Points, in no order, along strands that fork, close into loops and pass close to each other.
(in the rows, 128 means zero)
Two points are linked if the straight distance between their rows is under 173.
z346: [131 126 152 110 129 149 125 146 119 115 107  98 128  87 174 114 113 122
 113  95 143 139 127 144 117 128 206 103 130  95 115 118  96 138 114 184
 110 115 133 129 124 112 130  42 139 142 145 166  97 149 138 112 168 154
 131  96  92  87 128 130 109 160 136  94 153 101 122  79 141 153 100 168
  87 142 150 158]
z32: [163 152 136 163  98  96 157 110 156 112 142 155 122 163 107 130 135 165
 163 129 120 122 128 104  96 126  98 113 103 144 106 104 117 134 125  68
 116 173 119 117 151 106 124 191 157 138 101 118 192 145 138 162  90 137
 139 178 122 184 123  99 160 111 144 134 114 146 103 148 126 125 191 135
 135 108 146 114]
z170: [ 99 123 137 131 166 134 124 154 111 106 123 106 112 113 117 155 108 136
 126 111 122 104  99 104 148 104 165 110 129 132 125 125 139  92 115 149
 119 119 139 141 105 118 123  76 112 110 146 155 127 121 125  86 138 114
 106 137 125 101 145 122 111 128 125 108 135  81 139 153 104 110 103 139
 141 128 120 147]
z92: [ 98  84 119 156 185 186 117 173 159 112 117  89 105 103 123  99  92 126
  61 130  88 151 127  93 143  87 151  85 101 188 135 156 129 150 129 119
 133  75 141 154 155 107 115  50 103 128 145 189 139  88 162  53 154 127
  45 132 134 109 100 142  82 117 105 190 163  94 160 161  99  87  66 127
 226 155  85 169]
z690: [141 109  78 141 156 192 126 122 148 166  68 165 126 110 197  83 138 159
 135 140 129 130 187 129 154 186  94  95  74  83 126 176 128 103 160 109
 121 129 141 106 125 154 194 186 135 163 136 130  74 110  95 141 184  99
 120 159 104 122 112 142 198 120  87 134 104 133 153 146 154 132 104  97
  33 150  74  68]
z779: [125 125 130 126 154 152 126 151 110 116  89  99 120  87 155 125  95 126
 127  96 135 114 111 110 144 118 183  94 107 109 116 126 103 114 121 163
 103 112 128 135 112 115 150  56 133 139 142 166 100 140 132  96 170 127
 113 129 113  85 136 127 120 143 123  88 143  81 134 121 126 135  96 152
 103 141 128 148]
z545: [104 164 158 129 131  87 146 147 107 110 171 142 105 152 103 139 110 151
 141 125 118 137  82 135 115 154 136 126 125 130 113 131 121 105  85 111
 164 157 138 111 158 104  91 151 112 100 127 103 183 138 129 134  79 118
 143 142 137 182 126 146  92 103 212 140 112 147 116 154 129  88 167 118
 160  78 138  87]
z165: [134 131  95 142 137 140 149 115 162 129 124 204 135 157 154 108 139 162
 124 122 109 148 159 116  97 164  84 131  99 129 102 163 131  86 131  75
 120 156 128 108 150 146 132 204 166 134 116 127 155 127 117 163  95 142
 133 174 114 141  93 136 167 117 140 153  88 143 140 143 153 123 145 125
 117  93 106  68]
z884: [160 103  98 131 116 114 131  88 194 127 129 211 133 170 129 138 153 153
 139 132 107 152 165 104  85 152  74 148 103 149  92 150 141  93 140  53
 100 159 128 129 159 130 115 216 181 149  92 121 177 106 107 178  84 138
 141 191 114 136  78 131 176 114 104 178 108 158 126 141 149 127 170 133
 135 103 122  96]
z22: [ 81 115 163 109 129 110  94 121 127 120 153  87 145 129  89 168 166 108
  86 135 139  90 127 151 154  99 155 168 199 136 142  97 189 118 121 179
 132  86 145 152 113 154  90  64 107  55 153 135 118  84 104 117 135 132
 126  92 115 100 150 135  82 116  86 135 147 135 151 120 123 126  86 150
 136 147 152 151]
z135: [ 95 103 152  98 114  70 115 119 107 154 159 155 148 148  33 171 147 120
 108 134 144 109 104 148 143  91 101 192 180 161 141 122 202 102 128 145
 152 134 143 137 111 164  96 131  86  60 136 108 133  79  75 137 114  92
 166 104 107 159 160 125  76  99 117 189 120 160 119 157 118  89 145 108
 141 118 130 131]
z892: [187 139 104 155 111 191 146 162 123 178  61 111 121 111 225  59 105 174
 151 130  88 140 186 175 148 190 123  77  54 101 121 131  91 164 180 113
 128 124  96 125 136 132 206 195 154 199 124 107 101 128 150 132 192 100
 125 154 125 128 128 147 167 119  94  93 146 167 127 125 166 165 109 129
  65 119  70 101]
z420: [108 112 122 153 169 143 106 164 136  92  99 137  87 125 114 143 105 160
 124 114 114  97  77 102 160 155 141  97  83 137  97 128 125  62 114 102
 146 166 149 135 132  92 113 114  93 135 129 133 127 132 132  72 108  79
 110 154 129 115 113 131 110 112 176 148 138  83 150 190  96  64 151 114
 156 100  82 132]
z204: [ 90  91 127 130 164 117 116 145 119 119 126 116 117 129  81 174 134 147
 124 123 126  88 100 107 155  84 145 137 153 164 137 134 184  88 124 147
 132 114 147 158 109 121 104  81  91  82 156 153 125  85 122  81 141 104
  97 139 126 103 127 124 113 124  92 144 139  97 148 171  92  92 105 129
 166 138 109 162]
z207: [150 185 130 182 117 172 147 171 131 151 111 114 123 132 188 105  87 157
 170 102 119 104  83 113 141 166 144  76  48 147  92 117  55 153 152 121
 127 179  78  94 150 104 165 132 153 144  98 140 163 187 171 115 136 124
 156 170 155 132 134 132 134 113 150 102 133 110 122 141 132 101 155 115
 111  91 114 104]
z345: [127 102 132 120  74  98 114  63 127 120 128 167 167 142  67 165 160 115
 139 147 154 123 113 104 134  72  65 199 177 133 175 122 168 126 149 118
 123 151 123 151  90 155 147 155 108 126 147 113 102 101 117 170 118 114
 125 119 129 135 169  68 139 127  99 143 109 122 110 141  83 144 151 114
 147 151 155 154]
z33: [ 76  87 151 116 103 108  81 103 151 135 128  81 163 135  95 168 178 111
  80 154 154  67 120 142 177  80 136 205 209 146 150  80 206 129 148 189
 133  73 140 149 113 154  78  56 100  44 164 124  90  56 116 133 160 130
 126  87 128  85 127 148  98 100  54 155 161 155 163 106 116 125  77 160
 140 164 157 167]
z670: [138 162 143 160 142 160 148 168 118 136 127 101 111 127 168 139  75 142
 169  98 114 108  75  94 138 124 157  87  72 133 102 110  74 143 138 148
 112 168  94  97 130 100 149 103 139 139  98 150 156 180 153 104 123 117
 152 169 149 118 148 134 116 120 139 105 130  85 108 152 105  99 149 123
 132 110 131 132]
z716: [167 119 100 126 110 123 159  94 157 132 122 142 159 131 145  80 160 112
 130 163 121 175 206 134 110 128  94 149 143  84 149 149 139 138 171 104
 106  91 127 138 102 139 155 186 148 174 127  87 106 156 145 159 132 165
 131 122 132 111 119 117 197 169  90 102 130 126 136  91 159 197 106 138
 137 136 102 141]
z913: [153 112  93 127 115 147 128  55 148 134  92 170 150 126 123 118 158 117
 140 149 161 116 151  96 138 117  63 163 132  79 161 156 146 113 169 114
 113 137 129 139 100 161 177 159 118 152 150 122  76 117 129 152 144 133
 100 145 127 111 133  88 205 152  75 114 103 107 142 121 102 166 126 105
  87 165 120 138]
z699: [164 131 106 127 112 101 157 114 163 122 149 139 166 139 118 106 171 119
 140 166  99 174 198 143  95 125  76 154 142 111 142 135 131 147 158  94
 101  90 118 142  92 122 120 202 160 160  97  83 160 165 137 170 102 176
 150 122 138 128 103 133 184 166 115 104 135 145 128  95 171 186 115 130
 170 117 120 133]
z613: [115 156 133 102 122  93 135 109 105 113 168 146 140 140  81 131 154 113
 116 129 123 142 140 139 100 131  85 172 169 130 129 133 157 117 109 118
 131 119 140 111 119 155 111 153 140  78 121 110 164 125  99 166 102 140
 166 101 121 164 151 124 101 124 167 138  96 159 113 130 153 148 134 116
 139 103 150  94]
z290: [181 112 107 134 111  96 119  74 209 128 112 189 101 182 138 151 150 146
 134 137 112 140 168 107  86 158  81 120  94 168  83 132 129 112 140  26
  94 175 125 147 182 113 105 220 190 168  81 113 180  97 102 175  87 119
 128 201 125 131  69 119 188 104  84 186 130 161 126 136 139 120 187 144
 120 117 128 111]
z431: [137 144 141 129  75 110 147  94 112 116 168  91 160 134 110 154 127  85
 169 137 122 152 129 119 117  59 124 148 173 126 170  91 128 184 124 141
 122 133 102 125  97 137 128 119 137 144 117 108 121 157 133 145  98 157
 144 117 164 152 165 107 120 133 116 105 114 106  81  96  96 167 133 132
 160 150 175 184]
z943: [102 153 155  68 140 132  92 156 134 110 140 114 117 114 167 116 172 122
  63 121 165 161 154 194  91 203 184 118 160 108 120 148  84 147 104 170
 129 110 182 116 140 112  99  91 125  94 147 160 128 134 160 151 126 155
 144  48  97  91 110 121  84 153 195  91 125 164 136  83 180 139 115 142
  77 134 168 110]
z739: [119 126 105 110 149 151 131 130 131 128  78 151 127  86 175  89 130 126
 109 106 179 122 156 145 141 163 154 107 118  83 115 161 115  99 118 151
 125 102 162 111 126 127 146  92 124 118 160 151  70 132 111 116 211 132
 125 103  83  89 129 117 154 153 141 102 141 120 164 115 155 141  92 140
  66 148 120  99]
z590: [132 170 161 147 158 146 151 173 116 145 146  75 111 123 179 151  71 118
 150 107 119 133  80 105 123 101 163  96  87 122 105 115  68 163 122 176
 115 144  88  99 123  98 134  83 143 133  90 150 162 187 149 105 125 133
 162 148 145 107 151 156  94 126 134 117 141  86 100 136 113 102 134 135
 151 114 144 136]
z713: [ 80 131 167  66 154  78  83 133  70 149 215 106 114 148  62 155 134  79
  91 138 123 122 106 190 137 175 137 169 167 160 136 118 174 132  80 149
 165 100 155 137 155 153  78 133  90  57 114  88 174  90  83 136  82  88
 155  67 134 184 132 176  42  93 149 173 125 210 127 145 155  92 156  98
 141 111 129 106]
z603: [118  81 124 149 156 108 108 149 137 113 109 151  79 137  76 169 118 173
 134 120 118  86  81 107 146 130 139 105 119 151 102 118 166  60 116 103
 155 176 150 138 145  94  94 129  81 132 137 128 119 108 120  80  93  75
 126 159 112 134 114 116 117 117 148 176 140  96 136 196  74  62 172 120
 157 108  97 146]
z94: [169 180 111 180 108 176 158 176 126 167 104 113 130 126 207  73 100 161
 160 111 113 120 130 152 117 164 132  79  54 139 104 126  60 175 154 120
 127 146  68  93 148 113 173 163 170 157 114 131 151 181 181 127 157 137
 147 153 145 122 127 138 155 124 136  84 144 148 124 122 167 139 137 127
 110  84  98  94]
z390: [ 83 136 180  89 144  92 101 163  82 129 223  90 111 138  61 171 124 107
 116 137 113 118  97 175 126 133 165 138 167 153 140 113 176 132  93 149
 159 101 140 148 146 138  86 110  96  79 113 106 185 102  91 107  95 112
 144  94 134 174 150 166  62  95 137 146 135 169 127 146 127  95 142 112
 156 123 145 129]
z852: [165 107  79 136 126 164 121  66 125 144  62 142 146  97 148 107 142 126
 159 146 163 102 146 102 158 126 101 123 114  75 153 137 121 125 160 132
 115 127 132 140 111 153 192 126 109 169 160 134  45 104 128 121 185 117
  89 139 128 111 124 115 211 162  79  95 109  94 145 103 105 165 111 104
  40 184 110 136]
z430: [ 91 160 173 108 148  95 128 159  91 112 196 106  99 141  87 157 120 123
 127 128 113 128  91 152 119 139 156 129 147 136 130 128 148 115  91 135
 154 125 140 124 139 121  89 123 105  88 126 110 186 129 112 116  89 118
 140 117 136 163 150 150  71 106 180 127 123 144 119 148 123  98 148 118
 159  98 145 110]
z162: [ 90  99 156  58 139  70  91 123  74 186 203 146 137 153  33 151 123  80
  90 135 129 133  89 191 150 157 124 186 159 172 131 118 182 125  97 151
 166 120 157 127 156 166  81 140  76  55 111  82 157  74  68 140  88  73
 177  73 120 199 121 182  41  81 140 219 129 219 121 142 155  67 160  84
 138 101 109 112]
z665: [105  91 153  83 103  59 102 124  86 177 185 160 155 155  15 159 129 101
 105 136 134 137  96 170 142 116 104 189 165 172 133 110 197 118 123 146
 163 138 149 131 139 168 101 149  82  70 118  90 151  69  61 154 105  70
 193  85 102 200 143 153  60  79 125 224 124 199 110 142 146  77 161  95
 131 111 118 126]
z632: [ 81 144 156  86 142 102 102 121 115 118 157 114 132 131  91 152 160  96
  76 128 147 110 136 158 136 135 133 166 190 123 132 122 171 109 105 163
 136 101 156 126 116 159  91  87 112  40 144 122 131 108  97 129 120 125
 146  82 108 114 156 128  70 122 134 133 123 153 142 129 143 126 104 133
 124 125 149 114]
z790: [110 143 151 105  89  85 110 108  96 109 184 102 152 135  66 152 159  87
 128 141 123 136 130 153 120 101 106 175 197 137 157  95 180 153 112 138
 136 112 123 135 111 153 122 129 127  84 120 100 152 111  97 160 104 129
 171  75 135 174 178 120  84 114 128 130 109 151 106 122 132 161 128 120
 142 131 162 148]
z136: [101 167 133 111 145 134 116 201 115 115 110 141 105 104 196  90  98 134
  90 121 158 139 113 161 134 198 178 100  95 123 101 187  42 120 108 117
 155 117 129 110 142  96 123 122 127 148 128 145 125 178 155 129 147 136
 112 101 133  81 116 134  94 126 215  77 129 150 153 119 181 108 121 131
 113 100 124  68]
z734: [120 105 141 129 135 133 140 125 107 128 134  95 139 142 136 197  87 106
 164 118 127 128  96  89 140  43 142 133 164 137 154  88 135 152 120 184
 102 133 111 150  92 129 115  88 121 157 126 152  89 120 132 109 119 129
 103 144 174 102 148 134 121 130  75 125 136  78  91 112  71 135 113 141
 148 169 165 192]
z744: [ 83 156 172  64 159 118  70 140 127 109 167  92 104 125 135 142 175  90
  51 128 148 136 149 187 116 203 171 135 173 128 125 133 111 140  89 169
 137 103 181 124 139 123  83  90 116  64 134 144 152 121 140 145  86 135
 140  49 111 102 115 137  52 132 179 106 114 181 139 108 173 120 122 142
  96 136 174 101]
z17: [108  70 101 159 191 191 110 178 147 112 106 107  89 115 117 109 100 138
  88 127  77 135 102  78 141  91 134  78  84 192 132 155 147 136 140 104
 134 109 144 153 151  97 124  61  94 144 135 184 138  90 170  45 141 101
  55 140 147 116 101 143 104 123 111 203 157  85 155 188  90  80  92 106
 224 150  66 187]
z949: [157 163 136 133  94 127 165 113 117 129 159  82 143 125 141 125 125  96
 167 126 120 151 140 123 100  74 135 125 145 114 142 100 100 189 123 145
 120 137  96 100 105 125 134 112 156 147 111 119 133 188 144 135 110 172
 154 126 156 140 148 119 132 154 131  92 120 106  82  83 119 176 130 141
 143 129 161 170]
z842: [155 126 116 130  91 141 147  73 110 121 113 115 158 123 146 129 109  89
 168 128 141 134 128  95 137  75 129 136 150 101 163 105 106 161 143 153
 107 140 104 135 101 152 154  98 130 184 147 122  59 147 149 127 126 153
  96 137 165 113 135 100 157 160 100  92 120  81  97  77  83 173 124 136
 111 162 149 183]
z970: [ 74 138 171  66 153 110  76 122 120 123 165 102 119 138 102 152 173  78
  46 131 151 109 152 181 137 180 147 163 185 132 124 121 150 128  95 170
 137  91 173 127 136 153  73  83 107  33 134 124 143 105 108 136  95 117
 146  62 108 105 129 143  46 122 147 139 123 184 145 127 161 109 114 136
 113 134 157 101]
z501: [104 147 162  90 141 143 105 159 125 107 126 107 114 102 164 114 139 123
  78 109 154 148 139 170 110 170 202 109 143 103 118 144  89 130 103 174
 124 109 161 125 130 109 113  70 129 110 148 163 123 146 144 124 148 149
 136  72  88  87 125 121  93 148 177  84 143 133 139  93 161 137 104 157
  92 132 156 119]
z348: [111 146 133 155 150 148 122 175 129  95 105 141  98 126 141 125  88 160
 131 104 120 100  74 110 154 174 152  89  74 133  97 134  93  79 118 104
 149 173 125 120 140 103 127 128 111 137 119 130 140 157 139  90 109  96
 116 156 139 123 121 135 111 110 193 121 129  93 146 170 112  75 151 115
 137  87  95 108]
z194: [156 125  91 140 141 176 146 139 132 155  80 154 127 105 205  69 122 154
 130 131 123 144 194 150 135 177 113  94  85  77 124 162 119 122 150 118
 122 113 131 114 130 142 195 185 141 174 139 123  77 129 121 138 189 118
 122 139 103 114 129 138 189 134 101 107 128 144 150 130 167 160 102 123
  53 132  81  85]
z5: [103 109 165 126 147 132 128 150 121 125 154  66 131 127 132 182 101 108
 118 117 112 134 113 121 129  60 177 125 173 136 141  92 143 143 108 194
 109 100 120 155 111 125 101  54 132 125 121 163 121 117 119  95 124 147
 112 122 144  98 142 161  93 127  79 133 147  94 113 100  98 129  90 160
 152 162 169 178]
z693: [135 181 119 180 114 131 168 156 147 124 125 160 123 160 172  95 115 174
 146 119 119 124 115 131 100 176 111  95  71 149  99 129  76 124 119  80
 140 171 104 114 167 102 121 190 157 128 107 122 186 164 164 147 102 137
 129 168 143 164  99 144 154 114 187 125 111 148 141 136 157 110 160 122
 130  69 118  67]
z859: [146 172 151 135 122 137 159 147 113 138 159  67 126 122 169 144 102 100
 160 116 124 145 117 122 100  79 152 109 126 111 123 105  89 184 111 176
 119 138  94  89 116 112 128  89 157 136 100 136 145 192 146 122 119 159
 169 129 150 123 154 142 108 148 132 105 127 103  83  98 123 153 127 143
 138 120 162 160]
z380: [118 100 121 127 116 118 109  69 118 114  90 115 158 123 120 160 147 105
 140 136 166  91 107  98 168  67 125 167 174 116 163 106 166 120 131 172
 109 113 128 145  93 138 126  78 106 109 182 138  51  76 130 132 159 141
  91 115 143  87 142 108 151 145  80 111 127  92 139 101  81 152  93 152
 115 169 140 173]
z366: [168 128 112 124  74 106 151  84 136 124 141 113 162 124 127  81 153  90
 136 154 127 172 184 129 102 101 121 155 168  98 168 123 125 166 164 115
 121 105 115 135 109 142 149 137 145 171 134  88  97 170 152 143 125 184
 125  98 151 127 116  99 172 180 112  88 125 106 115  61 137 194 110 149
 142 149 138 168]
z836: [170 120  96 135 124 186 115 177 110 172  52 117 112  64 198  72  76 156
 155 105 122 113 137 152 163 191 166  77  49 104 107 135  74 136 161 136
 126 119 108 115 138 128 195 116 145 187 123 144  78 146 128  97 220 101
 125 131 124 119 132 134 146 118 124  72 157 128 134 124 163 140 110 118
  53 138 108 106]
z927: [ 87  88 145 142 179 169 112 164 156 119 134  71 116 108 115 120 103 129
  57 128  95 146 137 107 141  83 179  99 131 175 135 135 128 139 119 148
 122  60 146 164 148 110 101  38 110 106 143 189 139  91 147  66 148 137
  63 125 116  95  93 149  79 119  92 167 166  98 155 138 109  94  59 153
 203 160 116 154]
z117: [180 119 110 134 116  96 107  64 199 131  88 175  61 174 136 135 138 152
 111 137 117 113 149  94 106 175  89 103 102 176  75 130 127 109 132  20
 122 208 124 135 205 126 121 206 183 173  85 113 157  95  93 159  87 107
 119 201 117 147  69 102 182 101  84 195 112 146 124 146 112 105 190 142
  92 122 133 102]
z855: [150 108 104 124  89 122 132  55 158 118 122 180 166 143  98 132 167 114
 137 150 144 141 152  97 119 107  52 187 151 104 161 154 148 120 171  96
 112 135 131 146 100 154 160 178 132 149 131 107 114 129 129 171 121 139
 118 146 128 126 140  76 179 145  86 132 106 120 124 130 111 166 143 110
 135 147 137 144]
z285: [172 147 102 150 112 155 171 109 143 136 118 133 146 127 158  84 135 141
 153 139 112 143 182 129 109 129 101 114 111  98 134 136 113 149 160 105
 109 123 112 122 113 132 174 183 149 181 123 111 127 159 158 143 138 153
 122 149 135 121 124 111 196 156 103  84 129 131 128 105 147 182 129 131
 108 122 106 136]
z479: [138 104  92 130 124 133 115  53 119 122  62 128 154 104 138 131 146 108
 154 135 179  92 118  91 167  92 115 149 140  93 158 122 139 118 140 155
 109 116 133 139 102 142 157  89 105 134 184 141  39  87 131 124 181 133
  85 122 134  92 128 108 185 163  83  99 116  85 146  97  91 164 102 133
  76 185 123 155]
z460: [163 150 111 157 109 142 160 108 150 119 129 147 140 146 133 108 133 152
 158 128 116 124 154 114 104 127  92 116 105 123 125 127 114 133 151  87
 111 155 113 119 119 126 161 189 153 159 110 124 159 155 151 147 117 144
 125 167 135 145 130  99 181 134 121  98 115 131 119 132 132 160 155 123
 111 112 123 128]
z948: [117 109 131 126  91 110 115  66 118 115 115 136 163 132  95 160 150 102
 141 142 157 110 111 106 155  68  99 187 185 122 178 110 166 126 136 147
 116 133 119 149  83 154 139 112 105 121 168 122  71  94 125 146 135 135
 105 109 145 113 162  89 142 138  88 114 116  99 123 112  76 153 118 131
 134 159 151 163]
z277: [203 117  99 142  99 196 127 159 108 199  41 105 115  72 210  65  80 158
 172 122 102 129 159 165 160 187 155  76  54  94 112 119  79 170 178 141
 132 123  87 113 145 137 211 134 151 208 125 127  71 130 132  99 221  95
 131 141 131 127 137 146 148 128  99  84 162 146 116 112 155 153 116 121
  45 142 103 120]
z605: [132 126 136 117 108  76 142  96 123 117 159 175 141 150  63 143 147 143
 137 131 121 145 121 120 101 119  76 170 148 137 121 132 157 101 113  95
 136 151 138 116 136 140 113 183 141 103 115 108 173 116  97 177  89 126
 163 134 106 187 141 116 111 109 159 167  99 160  98 150 138 124 168 118
 149 102 147  98]
z700: [119 134 154 114  67  90 120 104  99 115 188  85 166 134  76 167 144  80
 158 145 118 151 120 140 123  68 122 164 196 144 175  80 164 186 115 137
 137 122 108 139 103 142 122 124 130 121 117  99 138 125 110 159  97 138
 162  92 160 175 179 118  96 114 115 121 112 133  87 109 104 163 132 125
 165 153 174 182]
z76: [153 118  96 122 134 154 150 127 133 150  89 162 127 101 193  60 141 123
 118 126 158 154 201 154 117 164 132 112 125  65 123 161 129 126 139 137
 127  96 143 108 131 139 173 148 131 157 155 127  60 129 123 142 197 143
 132 104  85 102 135 130 186 160 117 112 138 140 153 105 168 176  96 141
  63 144 103  96]
z604: [173 117 106 126  78 133 150  74 123 133 108 121 157 114 152  82 124  87
 151 140 146 153 168 112 126 103 142 136 150  83 161 124 111 164 163 140
 119 118 110 136 120 153 166 110 134 198 153 106  49 154 152 126 146 171
 101 118 146 112 119 105 176 180 102  90 127  91 116  57 111 188 120 149
  99 167 129 174]
z85: [126  61 134 151 152 105 110 174 139 130 138 138  67 138  58 176 116 174
 144 129 110  97  62 102 134 107 154  91 119 171 103 114 179  84 123 104
 158 159 143 154 161  84  77 119  77 159 124 134 127  97 130  61  90  87
 123 157 120 145 106 126 115 118 137 194 168 110 130 188  64  50 175 123
 188 121 106 169]
z474: [126 162 103 155 135 147 161 149 140 124 121 183 128 151 178  94 113 170
 123 115 114 133 143 133 106 179 102 107  87 130 104 159 101 100 125  82
 133 154 118 105 153 130 135 196 159 138 120 126 154 150 138 147 113 139
 126 160 130 142 106 138 157 116 167 126  98 144 148 140 163 121 139 116
 110  81 104  60]
z964: [ 99 129  93 109 166 148 131 117 137 130  82 170 127 102 155 101 142 121
 107 109 174 113 150 119 148 158 116 130 122  91 117 182 130  82 120 137
 130 113 160  94 113 148 134 112 125  87 156 145  79 125  94 125 182 129
 129 123  88  92 128 117 146 144 141 124 116 117 171 141 144 116  94 125
  81 142 106  80]
z167: [ 95  96 163 134 174 150 122 165 137 126 143  62 119 121 135 157  94 120
  81 115 101 143 121 113 128  72 182 109 151 149 132 104 130 138 114 182
 109  78 131 164 128 116  99  39 130 116 123 184 135 109 132  82 133 144
  96 126 120  93 115 164  86 123  79 149 158  92 129 112 106 112  71 163
 167 164 153 162]
z37: [155 136 140 140  91  66 146  99 141 108 161 157 142 156  68 144 149 156
 164 140 116 150 125 119  91 115  76 152 123 144 118 107 134 135 113  73
 123 144 127 127 143 109 105 200 160 126  95  98 208 124 110 190  85 138
 162 149 115 206 122 116 136 108 159 159 119 173  93 138 143 131 185 132
 165 113 159 109]
z956: [160 155 133 134  88  81 144 109 131 109 175 114 162 134  71 130 175 119
 176 158 108 161 142 137  90 101  76 153 135 138 143  91 126 179 122  94
 120 109 111 132 107 104 111 181 164 127  83  86 206 157 125 182  92 166
 169 118 138 201 126 130 144 132 157 117 120 160  92 109 148 165 153 117
 187 127 160 129]
z726: [143 112 118 132 113 150 136  82 100 125 111 119 148 138 136 176  96 108
 179 124 134 118 103  78 144  59 120 131 147 120 164  87 109 155 131 164
 100 157 107 143  94 141 141 103 118 174 139 137  71 135 147 126 110 123
  91 150 172 111 146 100 154 145  88 105 125  75  85 104  60 148 132 124
 128 169 161 188]
z932: [116 118  77 127 165 164 133 107 147 143  79 189 128 112 156  99 143 141
 124 120 156 114 158 104 139 158  87 130 100  92 121 180 138  80 133 114
 130 136 144  92 116 162 162 151 135 111 146 140  81 121  90 134 161 123
 123 152  97 107 119 121 177 132 118 136  93 113 163 149 134 118 115 105
  70 142  91  74]
z738: [163 163 118 147 106 103 163 124 142 116 166 118 154 134 111 109 170 129
 161 154 106 158 165 140  85 110  86 138 125 128 134 110 114 167 130  97
 115 110 107 123 105 112 119 186 167 139  95  96 190 174 145 165 104 176
 153 122 141 165 119 133 168 149 149  97 126 148 110  99 161 176 137 129
 170 106 145 124]
z195: [115 189 140 163 118 103 161 160 121 114 147 142 112 158 155 112 113 159
 149 131 129 134  82 131 105 173 130 108  88 142 106 134  70 130  88  98
 164 161 114 110 167  92  96 168 137 108 115 115 196 165 164 149  86 139
 131 154 154 175 106 157 118 115 224 127 111 155 130 137 155  98 160 118
 153  62 136  68]
z322: [119  56 115 161 179 156 110 187 142 117 130 123  73 127  81 144 118 164
 124 125  89 119  66  94 125  96 142  82  96 192 112 133 168 106 134  92
 147 134 146 159 161  88  95  89  86 166 116 161 142  96 158  41 107  99
  89 152 140 137  94 147 110 131 134 208 176 101 146 193  70  57 141 109
 224 136  82 185]
z129: [ 96 165 140 119 162 137 120 180 114  98 115 132 106 107 160 112  96 133
  99 111 142 122  99 135 146 176 172  99  94 119 105 171  77  96 106 124
 139 127 136 119 128 106 127 107 119 130 128 141 133 163 137 103 139 122
 108 121 129  92 127 132  95 121 200  88 132 115 152 144 148  98 117 129
 129  97 111  86]
z597: [132 176 120 147 120 157 133 208 109 144 107 129 107 107 218  79  85 152
 126 117 138 123 109 159 129 193 166  88  61 135 104 159  37 150 131 123
 152 127  83 100 153 100 151 140 149 150 124 138 138 192 172 128 158 134
 133 123 141  97 126 138 119 122 188  77 143 153 141 118 184 122 126 124
 116  83 115  72]
z205: [ 98  98 133 121 142  91 124 122 122 129 125 159 125 139  59 176 140 148
 123 122 141  94 100 119 145  94 111 163 163 146 129 135 188  73 124 136
 144 151 150 134 106 141  97 125  86  76 151 129 119  90  93 112 119  96
 134 132 105 128 146 105 110 120 119 164 118 115 135 175  94  87 146 119
 145 120 115 133]

How many points has the smallest loop of links through each point below? Write 0 if it is on no loop.
z76 => 6
z380 => 7
z699 => 8

A piece is two or more points that can be reached from each other along the links. Count, over all rows, the pieces, the separate loops (a circle has one, a figure eight two, a Y none), the forks (points with three links) and the tips (points with one).
pieces => 4
loops => 4
forks => 3
tips => 3
